Each scene shows the same named points in several views. A view is turned or mirrored, shifted and resized as a whole, has a little noise and may leave points out.
In the rows, 128 means zero.

Scene 1
View 1
(20): [182 149 167 106 115  86 118 131  98 102 114 108  98  96  73 139 157 154
 135 148 109 126 148 132 116 150]
(252): [182 137 204  81 137 102 116 130  76  97 146 109  80 110 109 114 142 115
 102 170 122  80 163 149 130 157]
(206): [170 143 169 129 112 102 133 101  87  87 124 117 100 102  99 142 136 124
 134 178 124 126 132 150 121 106]
(236): [142 155 209 114 115 116 111  60  89  96 113 141 118  95  96 125 141 134
 147 194 111 137 139 143 126  79]
(180): [159 142 227  82 123 115 109  95  73  99 168 130  90 102 109 116 140 112
 133 189 136  87 155 156 131 113]
(101): [141 165 224 107 114 120 103  77  83 107 141 160 122  78  64 149 156 164
 206 195 119 151 148 158 118  79]
(83): [169 141 199 142 154 107 145 101  67  81  72 114 118 113 136 127 144 123
 117 199 108 131 156 153 136 115]
(68): [177 162 181 151 145 100 138 115  92  78  44 123 133  83  61 143 150 180
 148 174 101 181 161 133 104 121]
(65): [170 162 175 127 127  92 123 122  89 102  96 124 116  82  70 161 174 185
 181 167 100 165 147 145 111 128]
(43): [209 130 118 124 111  73 144 171  87  93 126  71  69 114 120 149 157 125
  95 131 112  98 138 148 122 184]
(188): [168 153 189 133 139 103 137 126  71  97 110 124 109  94 101 157 165 158
 179 188 112 147 154 168 124 121]
(267): [166 129 178 153 147  95 157 126  41  98 104 105  97 128 198 153 172 113
 148 200  97 115 138 185 158 130]
(56): [174 140 209 116 144 113 127  97  79  76 103 120 106 109 108 107 114 108
  96 193 130 109 164 149 126 110]
(142): [182 158 190 133 135 111 133 119  98  70  80 124 118  84  46 143 121 161
 135 174 130 156 164 142  95 111]
(178): [178 150 183 105 117 103 119 120  98  90 118 118 101  89  57 133 139 150
 137 164 125 131 153 137 105 130]
(241): [157 148 208  78 114 103 103 108  75 118 168 131  92  98 106 142 166 138
 165 175 113 104 150 160 129 130]
(190): [161 145 167  78  81  87  95 114  83 129 189 124  77  94 103 149 179 135
 170 152 109 103 123 151 130 135]
View 2
(206): [102  90 114 104 101 124  99 156 184 106 146 122 158 177 158  72 172  77
 138 180 177 118 128 130 120 146]
(68): [ 56  47  88  69 113  99  54 114 145 145 195  92 154 147 174  72 144  33
 152 205 166  86 104 176 127 149]
(252): [138 135  77  86  88  97 134 131 155  75 166 140 184 171 187  65 145  93
 135 165 178 152 108 111  93 129]
(83): [ 75  97  92 114 125 117 105 118 185 136 203 124 159 159 189  38 169  83
 132 182 174 135 113 160 125 157]
(56): [117 106  66  92 116 125 101 122 184 114 187 124 180 185 178  38 172  95
 105 169 189 137 114 132 114 148]
(267): [ 58 130 139 152 121 117 145 132 202 114 196 150 141 138 210  57 165  87
 171 173 157 166 113 163 117 164]
(65): [ 84  60 116  85  88 109  84 150 140 116 143 103 141 135 152 104 157  49
 159 193 147  70 115 161 115 142]
(241): [138 121 105 103  74 123 148 152 142  80 135 130 146 142 160  83 172  98
 137 158 147 101 113 131  96 138]
(178): [123  80  93  73  89 107  79 146 152 101 146 109 171 172 158  86 153  62
 134 179 172  99 119 128 111 137]
(142): [106  59  88  57 102 116  54 132 162 129 171  82 160 182 160  83 153  53
 125 188 175  83 105 142 117 149]
(20): [111  86  95  72  78  77  99 143 126  79 135 127 178 153 168  98 132  50
 170 189 168 109 119 129 103 117]
(188): [ 89  92 125 101 100 123 101 138 160 115 167 104 131 142 175  91 161  69
 151 179 145  93  99 162 106 163]
(236): [117  80  86 107 108 143 110 147 167 127 150 117 153 159 136  49 202  95
 102 171 166  78 127 148 127 145]
(101): [116  76 121 108  83 161 114 155 144 126 135  91 108 130 129  90 208  89
 115 165 124  28 107 168 111 166]
(190): [133 119 129 113  70 116 151 180 146  63  99 148 154 145 142 103 170  85
 156 166 155 103 137 120  99 121]
View 3
(206): [ 87 100 119 106  98 115 166 147 126 164 111 112 137  77  52 115 113  59
 133 131 138 108 157  80 144 120]
(190): [ 86 166  96 114 131 154 164 149 104 152 140  69 104  94  48 101  94  63
 156 114 190 115 153  48  92 102]
(236): [ 92  80 157 117  74 130 148 157 138 197 107 121 148  75  60  82  84  99
 122 135 169 124 166  61 144 109]
(65): [ 99 100  96 113 126  79 156 106 173 155 101  85 129  84  87 109 102 107
 135 114 179 163 131  68 155 116]
(188): [ 98 114 115  93 107 109 158 112 146 159  85  94 141  91  72 122 122  97
 113 141 157 163 136  75 140 119]
(101): [118 114 150 101  92 126 145 149 153 194  93  98 149  79  69  97  66 136
 111 129 202 149 143  28 126 105]
(180): [103 151 149 110  71 181 165 153  82 188 123 131 131  76  72 111 106  81
 150 145 145 122 176  63 102 121]
(43): [ 68 133  48 115 143 110 189 109  98 115 137  93  90  82  63 149 159   3
 185 117 105 109 154 118 141 134]
(178): [108 124 104 115 103 114 181 128 120 164 122 120 120  66  92 142 105  84
 171 127 140 122 149  68 140 136]
(83): [ 74  86 138 109  73 129 156 113 119 172  88 134 149  79  71 102 152  69
 117 156 110 158 167 116 161 126]
(68): [103  58 110 123 100  56 160 102 181 166  91 120 140  66 109 123 110 110
 135 121 144 163 137  90 191 131]
View 4
(43): [114 134 110 107  91 143 131 170 126 114 107 123 104 129 119 117 148  85
 151 133 119  82 113 105 104 169]
(252): [138 145 124 120 102 144 118 163 129 114 103 117 104 122 117 145 150 134
 150 146 148 126 110 126 110 185]
(83): [130 108 153 138  96 152 116 133 151 113 119 109 118 153 138 139 128 128
 170 147 152 124 115 127 117 164]
(180): [153 155 142 133 120 143 117 145 126 111 118 120  91 135 113 147 149 148
 144 153 155 141 104 131 124 182]
(68): [107 111 143 147  88 172 152 101 128 125 146 109 130 140 136 126 103 108
 157 166 162 117 131 127 110 172]
(190): [155 166 119 120 121 140 140 139 124 127 131 115  63 134  93 121 131 116
 129 151 135 115 102 114 120 172]
(65): [120 126 137 141  99 164 155  98 126 131 155 108 107 146 118 117 102 109
 150 167 154 116 127 123 115 168]
(142): [107 130 144 146  96 167 146 112 113 114 140 123 129 134 134 133 122 115
 151 167 163 121 125 128 117 181]
(101): [147 150 148 152 126 155 146  99 125 130 164 113  86 151 108 130 115 139
 140 172 163 144 116 133 129 175]
(188): [130 125 135 145 105 146 146 125 143 128 151 112 105 156 117 123 123 125
 158 155 146 123 128 124 119 169]
(241): [152 149 124 132 114 139 141 139 138 135 135 104  83 137 100 127 130 138
 146 156 146 133 118 129 114 176]
(20): [124 143 112 119  96 154 146 141 120 129 123 110 100 118 109 121 124 106
 143 157 144 111 119 123 103 181]
(178): [124 145 133 134 102 162 140 128 110 116 131 121 109 127 121 130 131 114
 141 162 154 119 116 123 113 180]
(56): [130 128 155 134 103 154 108 139 128 103 108 120 119 136 138 151 141 137
 156 151 158 129 105 130 120 174]
(267): [140 106 142 130 105 129 114 158 174 119 126 104  98 175 125 127 136 124
 176 127 126 116 114 113 121 151]
(236): [147 139 161 142 118 162 125 103 126 111 130 109  92 145 127 140 116 128
 146 162 165 136 100 130 128 166]
View 5
(178): [126 124 160 170 136 151 126 141 169 121  90 128 174 142 132  67 130 155
 115 149 163 146  92 143 175 122]
(252): [172 164 176 183 129 123 133 139 168  93  80 145 144 161 128  42 139 103
 120 149 135 124 114 148 180 120]
(65): [119 143 149 148 136 164 140 155 178 135 118 119 215 117 122  99 115 175
 106 159 156 156  95 144 151 125]
(180): [155 143 132 186 120 144 148 137 187  66  96 147 132 152 149  38 148 121
 123 174 147 127 119 164 174 115]
(190): [158 151 131 172 150 144 143  86 171  97 136  93 146 148 134  73 130 151
 108 165 109 143 133 150 169 110]
(83): [126 166 173 160 130 138 131 184 214  89  75 177 201 146 140  68 142 107
 108 174 147 134  81 162 126 116]
(43): [163 181 216 172 152 104  89  96 168 133  74 108 191 163 105  81 147 123
 100 122  94 121  95 143 160 125]
(56): [131 143 166 179 129 133 121 162 197  88  61 174 158 161 146  40 146 102
 117 169 161 132  81 161 154 114]
(188): [135 161 139 161 122 154 139 170 192 103 101 127 211 121 130  89 129 158
 110 162 146 138  96 161 140 135]
(241): [161 154 128 172 131 150 158 128 177  84 123 122 149 138 139  67 129 139
 120 169 134 136 132 151 166 122]
(20): [151 153 181 158 150 136 134 131 150 140 104 113 180 144 109  81 119 143
 111 136 135 141 109 128 177 121]
(206): [121 141 154 170 138 141 118 127 194 102  87 135 182 149 141  67 142 145
 106 167 137 142  86 159 143 113]
(142): [ 92 108 168 165 134 159 108 165 174 139  62 145 203 138 135  64 133 169
 115 144 189 157  59 145 169 130]
(101): [116 116  96 162 120 184 163 155 190  89 129 126 177 115 156  73 120 179
 118 186 173 159 110 159 158 119]
(267): [161 212 165 159 125 120 125 162 229  71  95 149 212 145 133  88 150 103
  97 179  95 109  94 181  99 121]

Which points are out of place in each view (at most two, in the order of its rows)? Write none if all are in place.
view 1 | (20)
view 2 | (68), (101)
view 3 | (178)
view 4 | (65), (241)
view 5 | (142)
